Points on a hilly landscape, in no order, each with its height.
A ball rolls from a point to whichever of its 2 nearest points has the largest drop for the distance, and stops where none of them is lower. Distance is the straight distance between rows; heights are no part of it.
Bared: [169  96 127 152 133  89 151 134 192  83 163 146 155 111 125 133 142 156
  71 116 107 119 168 151  93 147 131 137 163 154 156 108 181]  (h 218)
zulef: [130 131 138 158 179 152 162 138 116 134  92 144 126 124  92 193 201 126
 115 111 120 109 164 132 114 139 101 153 114 145 148 146 129]  (h 748)
Sel: [100  67 118  93 154 103  93 151  95 144 108 112 130 168 115 125 163  84
 111 101 130 116 102 109 189  85 158 122 112  89  79 154 126]  (h 503)
Mora: [141 119  95 121 179 135 184 133  48 173  88 140 113  73 125 127 110  59
 149 125 146 120 117 155 127 120 139 174 126  98 110 121 154]  (h 239)
Zav: [165 120 194  60 153 136  51 142 146  99 142  81 164 146 117 143 122  95
 186 129 116 134 151 119 154 122 125 156 168 131 137 119 119]  (h 237)
rik: [110  63 117 101 179 118 113 179  87 137  97 112 134 132 101 150 184  69
 108  73 125 122 135 133 166 113 167 158 102 108  76 158 169]  (h 492)
Lobav: [143 109 112 156 178 140 101 175 102 170 110 145 122  92 118 131 186 128
  66  87 129 127 113 121 148 116 156 142  83 137 115 127 164]  (h 471)
Zaz: [135 163 144 137 119 110 136  90 195 122 146 167  98 138 170 149 146 182
 142 150 130 101 155 137  74 152  77 124 146 171 114 120 128]  (h 250)
Vevib: [128 190 190  88  91 151  88 143 130 147 128 127 147  99 134 109 111 157
 147 147  95 154 100  91 161  93 136 125 141 119 162 106 111]  (h 180)
num: [ 49 141  98 143  64 125 152 142 124 102 110 100 122 141 123 100 113 165
  79  98 141 160 110  73 126 146 127  74 103 124 137 126  80]  (h 375)
Bife: [143 166 110 147 151 153 165  71  37 155 115 131  80 122 163  90 115 141
 178 121 175 117 138 141 133 149  84 109  75 152  68 121 142]  (h 590)
mepat: [157 145 159 104 178 131 102 126  79 151 102 155 123 149 171 164 132 117
 136 127 149 122 111 142 163 113  87 155 118 141 116  97 144]  (h 714)
zim: [ 94 154 105 161 123 130 161 133 180 136 148 161 126 108 111 130 174 192
  59 103 131 124 174 148  83 166 111  87 117 173 167 123 137]  (h 282)
kinur: [142 128 104 133 117  88  96 106 127  67 160 149 149 196 189  97  73 137
 119 124 110 167 118 124 116 150 134 104 102 168 140 119 118]  (h 299)
tuseb: [150 108  86 163 164 149 169 132 110 214  91 184  80  92 124 125 146 118
 113 151 125 109  97 135 142 113 145 156 111 125 110 154 129]  (h 301)
roz: [122  92 126 115 201 149 136 191  78 158  89 133 124  89 113 149 193  96
 103  94 138 129 121 126 155 110 150 152  71 129  68 134 152]  (h 482)
zubek: [148 105 111 120 133  80 127 127  83  93 136 131 147 177 137 140 122  96
  93 104 129 151 125 118 146 127 145 141 163 107 124 110 155]  (h 362)
ven: [128  54  74 182 112  83  92 138 174  90 185 128 143 130 153  85 102 184
  38 100 124 142 147 174 144 154 145 129  90 175 149 108 154]  (h 230)
kob: [163 130 137 128 106 122  84 143 149 164 124 123 140 112 144 135 115 192
  68 128 109 160  82  95 201  80 138 132 146 107 175 102 145]  (h 219)
Givar: [117 117 157 160 121 142 141  89 121  77 153  63 104 211  91 130 107  73
 205 132 156 104 144 140 146 100  85  87 155 109 136 149  97]  (h 113)
redek: [137  89  96 129  69  86 111 123 174  43 176 107 197 111 153  86  58 160
  79 135 113 183 105 110 129 119 168 113 143 118 149 112 122]  (h 265)
vefur: [151 135 176 105 134 113 154 120 196  67 160 104 139 124 118 139 139 146
 178 145 121  99 163 136  71 142  87 130 164 164 112 141 136]  (h 216)
fofik: [100 165 124 157 103 123 125 106 135 106 134 142  93 193 168 115 121 163
 114 122 148 124 122 127  99 141  89  93 112 156 111 121 100]  (h 298)
kole: [128 106  86 137 114 133 196 144 151 129 123 147 131  78  85 120 151 107
 114 137 108 100 131 140  55 134 174 154 167  92 123 150 145]  (h 455)
vigan: [ 79 180 153  82 126 142 176 153 111 184  87 141 134  77  68 198 139 127
 188 169 143 118 156 137 126 137  83 137 139 137 161 105 106]  (h 673)
kapod: [128 120 164 115 102 148  70 130 155 122 128  77 140 113 123  98 118 138
 133 127 114 134  76  81 165  87 159 116 112  93 128 149  78]  (h 315)
Zodim: [126 108 111 144 103 150 175 126 138 120 118 122 124 118 118 109 137  91
 132 118 133  82 123 137  68 158 169 141 127 112 106 172 158]  (h 444)
tud: [117 139  98 132 128 167 211 115 135 248 108 168 102  94 104 168 122 109
 186 199 134 109 130 147 121 140  95 169 126 124 119 159  85]  (h 700)
bibil: [151 122 110 142 136 166 171 113 153 191 107 167 105  99 105 139 123 109
 137 175 116  95 105 126 102 103 156 163 135  89 115 177 120]  (h 474)
komos: [ 75 171 145  92  90 150 149 155 145  96 150 117 168  81  95 145 167 177
 139 148 125 126 176  99  83 147 123 119 153 141 146 145 113]  (h 340)
Netef: [118 194 131  78  64 140 101 141  93 144 130 115 102  62 123  77  79 147
 248 142 156 139 157 127 115 158  88 117  97 138 110 111 134]  (h 623)
fite: [123 134 106  97  96 105 145 153 195  92 167 146 157  93 148  93 109 191
  76 134 124 144 146 122  58 154 151 101 161 153 154 121 141]  (h 252)
femol: [136 114 139 150 197 144 169 117  31 162 108 103 102 169 127 151 124  73
 173 136 167 102 149 163 161 117  57 139  85 118  84 153 149]  (h 569)
Sege: [140 126 152 139 124 112  86  84 137 104 170 102 153 202 145 104 104 115
 146 157 135 145 107 102 162  99 130  98 164  96 154 115  91]  (h 172)
Kulod: [120 117  91 200 141 112 135 131 113 126 137 152  88 188 168 127 141 151
  48 105 137 123 118 126 141 138 129 126  89 148 134  99 117]  (h 326)
gifud: [113 121  76 158  98 110 147  98 127 120 152 158 114 154 131 118 102 103
  92 134 126 131 122 126 102 139 152 110 142  91 129 148 124]  (h 171)
pedu: [150  84  80 173 134  82 133 114 162 102 169 156 128 150 125 125 134 120
  53  96 129 123 149 166 125 134 135 143 161 130 157  90 175]  (h 202)
fatef: [125 109 141 176 132 128  97  96 117  76 168  88 135 225 107 132 105  78
 155 147 134 113 124 112 151 117 102  84 147  85 140 136  61]  (h 144)
Mado: [102 133 143 151  88 127 113  97  94  70 164  65 143 118 113  58  88  86
 198 144 140 167 122 124 129 122 150  63 132  78 143 160 110]  (h 261)
Nuf: [197 153 135 118 214 119 119 149 108 167  83 166 134  53 132 157 163 112
 104 105 123 123 139 170 131 135 128 182 135 142 145  87 164]  (h 453)
Korop: [148 150 146  95 120 111  88  89 130  97 156 124 158 166 178 101  97 115
 153 161 125 136 103 119 143 126 124 103 148 130 138 116 128]  (h 192)
zod: [122 202 100  95 145 130 151 121 106 158 119 204 104  83 134 181 150 159
 124 128 147 125 160 161  82 153  81 117 155 163 139  76 121]  (h 432)
segif: [125 113 151 127 105 111 147 141 109 138 121 124 155 131  96 129 128 102
  85 126 131 141 106  86 163  92 130 116 180  82 162 130 131]  (h 248)
lov: [ 92 180 164  96  96 160 145 151 138 145 120 146 153  70  92 132 144 163
 150 134 101 127 148  91 103 136 146 122 103 146 145 114 110]  (h 363)
meti: [139 149 126 104  94 103 130 164 103  86  99 107 146  89 169 114  87 176
  75  77 134 184 113  85 164 129 157 127 118 133 137 101 146]  (h 222)
poba: [135 120 136 124 113 151 134 164 120 116 116 124 150  90 106 106 162 127
 124 112  93 123 100  98 110 137 196 157 105 117 113 144 150]  (h 337)
Fose: [137  51  81 183 111  71 111 129 161  67 198 138 157 167 140 117 106 152
  46 110 133 148 158 152 152 141 139 153 143 142 149 102 146]  (h 217)
rofeb: [140 105 115 130 146 110  97 172 120  86 127 119 122 120 135 140 176 125
  89  76 117 141 155 135 131 171 152 137 103 149 117 115 167]  (h 648)
kabog: [122 133 115 148  89  77 116 104 137  52 170 128 169 194 169 107  72 149
  83 125 132 174 125 108 145 145 123 113 152 138 158  96  95]  (h 296)
Desu: [113  99 176 110 150 178 122 167 116 133 101  93 139 139  80 154 160  93
 174 130 111 101 136 103 147 126 149 160 121 111 113 146  89]  (h 563)
liko: [146 168 122 142 165 121 175 108  66 147 102 160  88 134 165 150 122 115
 110 111 160 125 125 154 129 137  80 119 137 144 113  94 147]  (h 351)
Fota: [168 130 141 124 185 141 133 134 106 111 100 129 142  82 113 188 172 119
 165  90 129 106 173 179  90 172 135 182 122 171 115 124 161]  (h 632)
div: [142 112 105 142 174 144 180 155 133 198  77 169 157  49  65 170 140 119
 126 150  81 121 119 119 126  96 160 177 117 112 166 143 133]  (h 366)
vumat: [107 122 103 164 104 133 162 153 156 169 107 140 121 128 109 153 164 154
  60 135 121 120 112 102 142 118 136 109 135 114 173 138 117]  (h 143)
Begab: [128  47 106 137 111 111  78 142 176  82 151  98 158 143 124  98 156 130
  90  99 119 128 159 136 119 150 183 145 120 153 116 152 133]  (h 661)
dofep: [115 146 103 145 110 123 125 133 129 118 118 144 102 131 177  87 124 170
  75 104 124 146 108 124 102 149 158 104  85 155 128 114 118]  (h 249)
dupoz: [122 114  97 133 112 102 100 124  95  71 128 117 152 133 164  89  70 149
  65  81 143 192  95 100 146 128 164 104 113 117 141 109 126]  (h 241)
Fid: [164 183 123 116 177 147 137 130 113 181  99 187 117  75 138 188 158 130
 120 129 129 114 140 163 102 139  83 160 148 152 161 102 150]  (h 443)
Pek: [116 143 151 108  90 144 130 154 199  81 162 120 146 112 157  78 118 188
 114 144 121 143 137 125  81 141 121 107 120 156 131 138 124]  (h 268)
Zuzab: [ 52 164 110 150  84 141 167 134 107 151 113 129 110 147 143 122 109 144
 103 115 142 143  88  83 153 109 116  77 106 114 131 133  67]  (h 361)
fek: [112 123  86 148  75 102 152 108 170 114 140 151 136 116 105 113 109 134
  71 139 127 147  92 116 116 109 158 105 171  82 148 132 119]  (h 179)
vopu: [153 137 116 169 147 154 159 121 111 192  81 172  80 149 142 160 156 121
 115 141 146  98 125 139 121 140 126 145 106 145 108 143 125]  (h 312)
nim: [151 145 204  99 119 163  94 145 165  97 148  78 130 123 138 113 129 123
 216 136 134 119 150 120 113 148 104 141 130 147 109 117 117]  (h 220)
fab: [135  96 116 137 119 114 133 110  88 106 120  90 141 144 110  98  94  55
 169 111 131 108 109 134 121 115 172 147 122  74 110 167 136]  (h 421)
Fibab: [119 100 118 164 165 176 184 142  85 166  91 118  79 177 115 180 119  66
 186 164 148  86 119 132 153 114  73 133 101 124 120 170 111]  (h 546)
lebi: [135 124  93 107 141 136 189 141  86 163  86 157 117  48 101 122 104  83
 126 113 123 121 105 140 128 105 181 163 149  73 133 124 163]  (h 253)
Gor: [135  34 128 109 149 117  32 137 222 123 177 100 174 138  99 112 172 135
 104 140  93 100 127 142 132 122 179 130 142 113 110 151 134]  (h 358)
kiriv: [144 118 118 164 148 125 136 148 145 136 112 142 141 117  94 174 211 145
  75 109 111 114 158 143 117 144 125 136 130 131 179 142 163]  (h 753)
tepe: [117 114 132 123  88 101 119 139 158  56 171  94 173 141 156  93 101 143
  99 140 123 172 141 112 146 126 150 102 164 124 144 116 107]  (h 280)
Gobeb: [150 115 117 146 182 100 133 131  93 128 112 145 121 151 147 158 149  89
  60 108 136 123 122 140 160 124 115 132 146 106 133 101 152]  (h 350)
Vekig: [136 114 157 113 133 139  44 153 199 137 144 102 155 116 151 108 148 192
  87 132 112 128 125 107 151 120 160 143  95 155 146 131 123]  (h 415)
momas: [153 176 128 131 151 112 167  99 122 120 123 188  95 101 155 166 136 149
 132 122 149 133 156 179  89 168  75 134 167 170 132 110 141]  (h 422)
kogiv: [128  86 156 100 198 113  72 118 142 153  86  96 117 151  99 199 158  94
 195 117 130  96 139 178 144 128 103 170 138 152  59 155 132]  (h 597)
sadi: [ 96 123 126 155 109 134 164 136 124 132 121 106 130 191 101 145 129  84
 122 147 144 133 108 103 160 112 120  80 160  90 142 154  82]  (h 525)
mogo: [137 143 147 152 126 116 132  64 125  99 126  69  98 181 114 130 110 102
 229 127 151 105 169 155 119 117  62 126 127 138 120 142 116]  (h 145)
liv: [ 93 158 104 145 101 115 174  99  69  86 137 129  92 156 146 113  93 127
 157 107 153 136 146 159 109 174  85  95 115 156 109 105 158]  (h 381)
Vama: [140  92  91 145 113 104  88 128 168 106 141 132 142 134 180  83  95 193
  50 100 111 159 114 146 121 135 173 113 103 136 160  95 149]  (h 244)
Bevaz: [115 116 119 122  80 140 149 132 121 102 102 127 133  84 150  81 106 132
 134  97 113 137 107 118  98 141 189 135 137  95 112 139 140]  (h 321)
gezu: [158 120 158 101 174 129 160 118 117 134  98 116 149  82 106 182 145  73
 177 126 112  98 158 185  90 169 109 213 153 144 125 126 153]  (h 624)
gon: [118 147 103 182 142 114 143  90 101 135 127 188  76 186 175 123 134 157
  98 111 147 120 122 131 110 141 102 107  93 169 126 123 119]  (h 313)
kamuz: [165 127  83 157 132 119 101 117 135 147 121 157 121 134 180  87 113 175
  51 107 124 136  91 129 140 124 152 111  87 132 134 118 152]  (h 257)
Kibur: [118 164 126 146 134 135 190 105 127 122 117 152  93 123 121 165 154 128
 154 109 134  98 163 160  72 162  81 134 156 154 111 140 137]  (h 410)
Nor: [151  92 110 146 157 145 184 118 135 157  97 156 102  84 106 160 137  82
 136 144 114  87 134 157  82 135 144 172 157 111 122 155 149]  (h 466)
kifaz: [119 129 159 109 104 103 128 130 232  96 207 111 156 109 119  98 137 159
  83 182 122 152 120  85 110 110 123  79 209 125 152 129 111]  (h 302)
Muzu: [110 149  87 113 120 148 167 116  77 175 103 151 109  71 125 100 102 120
 161 120 118 154  77 104 145  97 161 140 127  78 128 128 143]  (h 271)
Sular: [176 127 164  68 126 117  64 122 145  90 151 109 154 150 167 114  98 112
 192 149 119 135 117 129 157 127 146 148 135 136 119 123 137]  (h 213)
razoz: [136  97 137 148 107 112 100 149 152 136 124 115 163 125 115 130 128 131
  52 134 108 153  93 107 184  96 142 126 170 100 156 110 136]  (h 234)
nume: [133 160 182 131 135 126 127 113 204  99 185 121 123 131 141 170 153 178
 151 170 130 111 173 118  80 146  65 130 162 180 114 141 118]  (h 235)
Toron: [101 154 120 137 120 152 176 156 105 183  96 144 107 102 111 155 152 143
  95 128 114 154 116  87 160  92 138 127 122 117 155 113 124]  (h 164)
pidag: [107 109 132 143 144 153 173 137 117 160 103 112 116 170 104 155 115  65
 170 154 125 114 117 116 161 103 121 120 124  87 124 154 106]  (h 536)
Fopur: [150 114 142 111 161 121 125 161  99 112 104 119 135 126 128 167 170 108
 132  94 128 118 151 150 119 161 145 151 145 141 128 104 170]  (h 641)
vak: [144  87 147 106 142 115  67 115 131 108 127  92 145 190 123 125 126  81
 155 123 127 111 116 125 152 115 148 142 148 114 108 156 134]  (h 389)
mupog: [145 133 211  83 122 166  75 149 136  90 158  59 143 143 120 102 116  96
 206 116 124 110 148 127 157 107 143 115 152 112 118 123 104]  (h 246)
febe: [ 90 159 118 160 128 165 165 117  94 143 118 138  95 157 141 109 118 123
 114 140 119 119 111 105 129 126 120  98  92 121 102 147  91]  (h 345)
nofi: [145 127 128 127 150 145 143 166 124 176  90 157 132  68 100 137 167 114
 123 133  88 127 114 110 143 110 187 179 110 112 131 138 151]  (h 353)
Gesad: [132 108 121 143 160 170 213 152 144 196  97 165 126  64  62 179 151 101
 163 161 110 101 145 125 102 110 129 171 130 112 158 166 109]  (h 378)
Fomu: [180 120 105 162 184 112 127 115 145 137 117 166 120  80 119 165 191 122
  82  90 112 107 159 171 103 135 130 152 133 138 174 108 169]  (h 758)
zot: [128 153 100 129 141 155 170 127 102 221  92 197  90  71 132 140 109 113
 135 149 118 113  74 114 143 102 158 128 124  98 106 126 119]  (h 287)
nofor: [168  76 139 110 156 101  86 126 184 116 133 145 131 144 146 160 166 127
 120 115  98 113 159 170 117 141 132 178 130 157 109 123 163]  (h 383)
dono: [147 129 166 138 184 148 114 118 148 141 107 128 139 152  96 212 205 140
 138 128 100  70 181 130 122 135  93 165 117 169 150 146 112]  (h 741)
ledov: [163  77  66 165 135  98 130  95 145 122 158 174 124 163 149 109 110  99
  75 131 129 132 117 144 108 124 176 150 153  98 135 128 152]  (h 186)
tupa: [146 133 169 120 111 104  89 155 175  93 158 125 151 186 157 143 131 173
  94 133 127 142 140 113 167 137 116 122 149 153 142 105 131]  (h 694)
tepam: [125 180 103 121 116 133 146 102  43 146 114 112  80  89 142  72  93 130
 213 151 172 134 145 134 119 143 100 121  80 119  92 129 150]  (h 601)
rideb: [169 108 113 125 192 138 118 143  92 183  85 163 104  87 147 132 156 105
  92 108 127 124 102 164 130 119 157 165 115 128 122 114 167]  (h 462)
zif: [147 117 114 101 146 135 156 128  48 133 106 113 113 113 124 138 119  72
 173 109 138 106 138 158 125 152 131 152 124 102 102 135 172]  (h 221)
sesov: [142 123 179 126 120 122  70 129 207  75 192 113 148 196 162 107 107 158
 107 140 126 139 134 112 137 124 116 105 133 154 136 113  82]  (h 688)
Konuv: [110  59 137 103 199 130  82 110 150 144 103 108 112 195 105 160 172  87
 161 108 126  88 138 141 136 117 139 146 120 127  73 169 118]  (h 586)
ratut: [127 132 133 136 115 127 103 109 150  74 141 135 119 195 206 101 107 167
 109 118 138 142 118 128 103 162 122 123  70 181 102 127 106]  (h 283)
daki: [144  74 147 107 118 128  25 112 185 143 164 103 143 144 139  79 158 119
 118 145 101 121 111 128 155  85 192 133 140 104 110 148 123]  (h 343)
fof: [108 195 117  76  98 111 105 101  70 206 108 134 122  87 118 120  65 130
 211 169 174 135 145 155 168 131  60 134 135 118 152 101 133]  (h 649)
razu: [ 99 155  68 109 118 142 196 133 123 222 111 194 104  65  92 177  93 117
 179 169 144  98 142 162  98 120 109 141 140 100 117 125 103]  (h 692)
dilir: [ 76 156 150 130  85 150 155 163 143 101 108  94 127 122 141  97 128 172
 107  99 111 139 136  87 105 150 139 106  99 139 131 128  96]  (h 390)
Rilo: [147  86 140 153 111  90  87 101 211  52 217 133 160 206 142  98 100 146
  85 166 123 156 129 116 127 114 104 122 160 154 139 111 102]  (h 681)
ziz: [ 91 189 116 154 137 161 153 170  91 181  88 180 115  74  97 173 184 183
  94 121 117 135 138  92 136 116 123 117  95 155 136 113 111]  (h 188)
Ran: [152 174 195  78 121 149 130 140 193  77 166 109 152  83 135 109 123 143
 192 170 125 127 158 125  81 146 113 124 161 154 120 131 138]  (h 193)
vin: [102 182 117 105  83 142 116 101  72 153 107  98  80  65  97  56  73 129
 236 150 158 157 170 144 134 139 114 126  85 105 110 119 136]  (h 612)
Lasik: [147 139  98 144 184 137 179  82  24 179 120 133  79 141 152 128 134 104
 156 148 155 115 107 159 141 130  74 119  68 132  88 142 135]  (h 580)
Nik: [140 138 111 168 186 121 149 129  64 152 112 172  83 180 156 160 156 100
  82 123 151 128 109 137 153 115  79 109 108 150 118 102 148]  (h 338)
res: [121  66 100 151 120 110  99 174 160  61 137 102 149 119 151 106 148 163
  60  69 119 145 162 137 130 173 178 130  97 165 119 125 158]  (h 654)
pid: [119 184 137 120 117 132 138 135 168 129 143 161 115 108 139 153 151 187
 100 142 126 130 151 125  82 145  97 115 133 164 164 110 129]  (h 266)
Kibo: [130 157  99 180 131 144 159 146 115 147 116 168  98 108 151 101 164 168
  46  72 122 140 115 143 101 159 126 100  96 170 136 103 127]  (h 231)
gital: [ 82 156 105 144  99 119 190 113 110 105 141 136 102 145 108 159 126 121
 151 102 156 127 166 146  89 168  83  97 152 137 126 119 145]  (h 396)
Fupo: [ 84 120  78 136  75 104 179 142 154 141 134 154 144 130  87 156 143 135
  67 147 134 135 125 110 129  91 132  82 181 101 172 134 117]  (h 162)
vozu: [106 134 129 165 100 111 139  82 125  43 169 112 125 206 152  96  91 117
 167 118 146 130 147 121 100 177 120  97 135 138 117 132 120]  (h 214)
Muvud: [ 82 180 149  92  90 151 152 152  62 170  99 112 113  80  95 126 102 121
 205 146 170 134 159 124 149 148 102 129 115 134 123  95 131]  (h 650)
Kidu: [138 124 145 110 135 127 113 123  61 107 118  81 113 158 133 123 122  80
 185 104 152 110 136 131 140 143 105 131 116 124 103 138 176]  (h 198)
matis: [131 181 129 164 121 148 104  71 128 136 141 139 104 188 177 103  97 129
 154 153 132 117  95 116 112 142 100  87  89 129 102 137  91]  (h 314)
foli: [ 87 145 160 133  82 142 101 111 139  86 169  77 160  95 134  75  75 118
 168 138 129 160  89 100 128 116 155  61 142  75 130 146  77]  (h 281)
Disek: [119  87 107 155 103 148 165 115 133  97 121 112 129 128 115  89 121  73
 139 130 118 116  93 117 100 123 193 110 135  75 112 188 125]  (h 433)
keke: [178 115 155  88 102 106  94 129 161  95 148 105 166 118 147  89  96 114
 139 131 102 140 102 120 113 116 171 139 154 121 125 134 142]  (h 233)
lusi: [139 166 126 160 150 163 146 165  87 153 102 174 100  87 133 131 201 175
  65  87 126 139 131 119 141 135 130 113  77 175 145  90 134]  (h 212)
Zuger: [119  25 102 156 120  91  68 121 193  77 194  99 173 162 125  83 119 137
  73 122 110 146 130 144 143 115 180 147 123 143 121 138 115]  (h 668)
velid: [ 84 173 154 114  79 171 158 173  88 111 111 111 133  81 109 112 135 160
 152 109 108 151 124  87 115 145 146 109 108 128 123 124 118]  (h 382)
fis: [ 94 109 152 151  81 129  80 134 150  82 147  76 162 130 146  84  90 146
 112 121 119 165  87  89 155 114 164  81 123  98 130 141  54]  (h 300)
Nele: [111 134 138 102  78 106 114 129 193 119 161 113 180  84  99 114 110 146
  94 173 113 160  95  92 126  89 143  96 218 102 157 138 125]  (h 284)
dar: [158 174 171  93 140 120  98 114 102 167 123 152 129 143 169 138 106 122
 133 142 131 147  91 123 159 116 110 142 146 116 157  94 135]  (h 708)
gav: [172 134 157 111 136 146  73 161 178 113 145 123 155 119 140 126 167 210
  89 119  99 137 147 140 129 134 148 131  97 171 163 121 166]  (h 405)
Mufaz: [ 97 140 112  80  51 141 150 136 122  90 125 101 142  57 115  97  76 126
 165  89 129 166  97  99 117 123 180 116 132 100 114 133 151]  (h 304)
divin: [146  90  98 119 153  77  86  86  86 111 143 131 142 191 140 135 124  70
 130 133 131 120 116 139 149 128 144 138 121  97 105 140 143]  (h 376)
neli: [154 142 170 126 176 144  94 119 148 160 119 143  99 201 135 185 170 139
 129 134 141  98 129 121 160 114  66 146 100 162 114 116 105]  (h 727)
Kora: [123  80 157 125 154 161 114 124 152 148 110  86 111 173  80 160 168  75
 177 144 120  73 135 131 130  96 154 142 135 114 102 189  88]  (h 575)
Samon: [111 120 103 156 110 111 157  93  99  84 156 109 127 189 131 112 108 105
 148 124 130 127 102 122 114 155 137 108 116 104 129 145 120]  (h 191)
romed: [ 87 179  73  99 117 130 170 129  66 164 105 184  78  82  99 147 110 111
 151 113 152 120 139 158  94 137 115 110 139 106 112 110 126]  (h 676)
zogud: [116 178  84  92 144 129 156 116  50 191 106 185 102  76 125 148  74 106
 168 137 167 115 135 181 118 134  70 138 161 105 141  91 138]  (h 667)
sev: [154 138 164 136 181 155 135 133 129 192  99 142 108 155 107 200 173 128
 133 140 126  74 135 144 141 126  81 185 104 157 125 138  91]  (h 734)
bev: [180  89 148 100 179  97 133 101 180 129 115 107 161 117 103 189 144  79
 156 122 107 105 140 196  74 139 104 190 159 139 112 141 170]  (h 615)
nen: [ 84 139  33  98  90 140 162 136  65 195 112 172  79  69  85 156  76 113
 196 154 158  95 145 158 105 108 108 107 131  91 109 121 126]  (h 685)
Mulu: [106 146 135  76  70 123 144 135 150 110 126 126 172  48 118 122  87 141
 138 117 111 172 105 107 118 117 148 117 179 101 149 125 138]  (h 285)
niz: [ 84 179 138 108 126 158 196 156  80 184  92 133 116  87  80 141 145 118
 177 145 142 113 140 113 134 139 122 137 119 129 120 109 120]  (h 662)
zum: [136  78 159 114 131 134  46 155 156 140 124  98 149 135 121  95 144 134
 107 112  95 142 104  76 174  82 190 135 126  97 116 142 104]  (h 330)
Pog: [134 155 161  87  91 133  98 167 136 104 120 112 154 120 163 109 111 167
 100 106 115 173 112  96 154 110 143 108 138 122 140 111 130]  (h 203)
mavon: [107 174  89  94 141 120 135 106  33 228 106 151  97  73 111 141  56 109
 193 177 171 138 124 156 157  95  63 122 117  96 144  97 131]  (h 658)
kife: [122  95 133 111 126 103  90 105 105  82 154  60 158 173 117 110 100  75
 179 115 116 142 109 129 142 125 162 106 120  80 102 144 124]  (h 406)
puti: [108 165 100 160 127 150 127  84  72 165 127 137  82 158 157  96 105 138
 177 162 159 103 109 118 116 140 100  99  77 125  90 156  87]  (h 329)
Bino: [124  57 116 180 139  86  58  89 202  52 208 140 163 204 139  91 100 160
 102 149 120 151 131 143 132 104 145 146 113 154 129 128 101]  (h 674)
dab: [111 116 131 159 142 156 193 127  64 155 105  76  95 153  85 150 119  67
 191 140 155 103 159 152 156 125  62 124 115 132 129 154 152]  (h 557)
suvet: [144 112 150 141 144 121 125  86  76 125 110  58  95 177 117 151 111  77
 205 122 157  89 146 147 138 125  68 156 105 148  86 147 147]  (h 173)
Medod: [105 145 145 138  81 125 126  99 143  64 182  85 137 146 110  83  92  90
 185 142 147 145 144 137 106 159 121  78 147 119 126 154 117]  (h 240)
Sodis: [170 120 146 116 154 125  75 138 185 102 148 124 126 140 154 138 180 174
 125 102 112 119 173 149 100 150 129 139 108 206 125 130 157]  (h 394)
roro: [106 158 173  94  99 129 138 131 192 102 183 112 156  94 104 109 152 146
 127 184 121 131 154  81  84 131 105 101 178 137 139 146 107]  (h 319)
vana: [153 117 129 111 116 149  66 149 157 131 125 122 137 123 188  88 119 191
  94 122 120 145 104 134 144 133 174 133  55 183 118 129 115]  (h 427)
Mome: [114  77  78 173 127  80  98 129 109  89 138 114 167 142 156  96 105 155
  26  69 142 168 122 120 188 140 162 120 105 115 120  96 124]  (h 254)
kuga: [108 182  98 126 127 117 167  96  48 147 107 133  98 138 137 139 113 111
 163 131 173 121 137 154 122 142  75  87 125 125 117 116 157]  (h 365)
luzud: [161 109 119 103  77 105  97 110 162  78 134 109 182  93 169  81  60 158
 121 123 108 189  83 103 127 103 182 136 140  97 149 134 128]  (h 251)
gole: [140 160 151 115 105 143  82 141 168 163 110 140 125  94 147  92 106 176
 117 146  96 168  72  87 165  53 145 136 117 109 156 119 116]  (h 201)
Taku: [146  67 149 119 184 123 104 107 189 134  96 109 140 160 100 196 173  89
 175 130 102  84 151 173  96 130 100 195 142 154  95 158 131]  (h 606)
Zusa: [105  79 118 143 141 130 127 145 102 126 122 100 130 192  99 146 140  91
  82 119 125 127  96  90 176 102 142 112 118  91 123 139 104]  (h 514)
zil: [ 97 140 173 148 115 160 118 144 146 126 129 101 115 199 116 134 133 135
 120 139 130 101 112  83 161 104 115  85 139 114 130 135  58]  (h 537)
Tavu: [ 97 139 129 115 102 143 145 124 186  96 140 134 115 125 180  79  99 188
  93 113 123 139 121 137  79 161 149  88  83 180 130 136 110]  (h 264)
suvav: [161 137 184 107 195 124  86 127 108 150 103 139 130 159 141 172 178 159
 103 123 120 111 143 132 155 125  74 161 116 179 129  94 133]  (h 721)
zukol: [ 96 146 192 124 120 165 139 170 122 155 121  96 129 146  86 140 140 105
 161 144 105 119 108  81 175 102 131 119 148 104 132 135  68]  (h 550)
foz: [139 119 122 113 110 101 152 136 193  85 172 120 187  78 103 101 149 163
  80 146 117 142 162 110  77 141 148 122 161 135 160 131 166]  (h 236)
dezet: [110 193 164  82  92 135 114 115  91 164 114 103 114  85 104 109  83 126
 228 163 166 141 174 163 138 153  61 145 117 136 139  84 128]  (h 636)
subef: [158  46 116 122 143  82  65 128 185 137 154 147 154 142 122 119 166 137
  97 132 105 111 128 159 142 129 165 147 141 134 133 132 173]  (h 371)
Soz: [124 124 129  99  91 124 149 137 160 130 122 125 159  72  72 132 123 118
 113 141 112 155 116  99 142  91 158 136 197  92 159 136 143]  (h 267)
fime: [138 131 118 156 154 139 154 124  89 185  98 166  87 178 143 159 136 102
 108 158 139 115  97 113 159  94  89 118  91 110 121 140 121]  (h 325)
fuman: [165 168 176  94 118 137  87 144 149 147 122 149 135 154 166 136 133 181
 109 146 110 132 121 119 152 128  96 137 136 156 158  97 124]  (h 701)

Where does a ball stop that starts at each point below?
zod: Givar
kife: Givar
bibil: Givar
kabog: Givar
Sodis: gifud

Call two points neighbours if one is among the 2 nearest of the other. Go from one point of each pair to the other, from neighbour to neighbour, staying as low as possible. Name the highest point that can't be avoided.
Vevib / dofep: Mome
Vevib / Ran: zim
pedu / ratut: kinur
vumat / gifud: fek
Ran / Givar: mupog
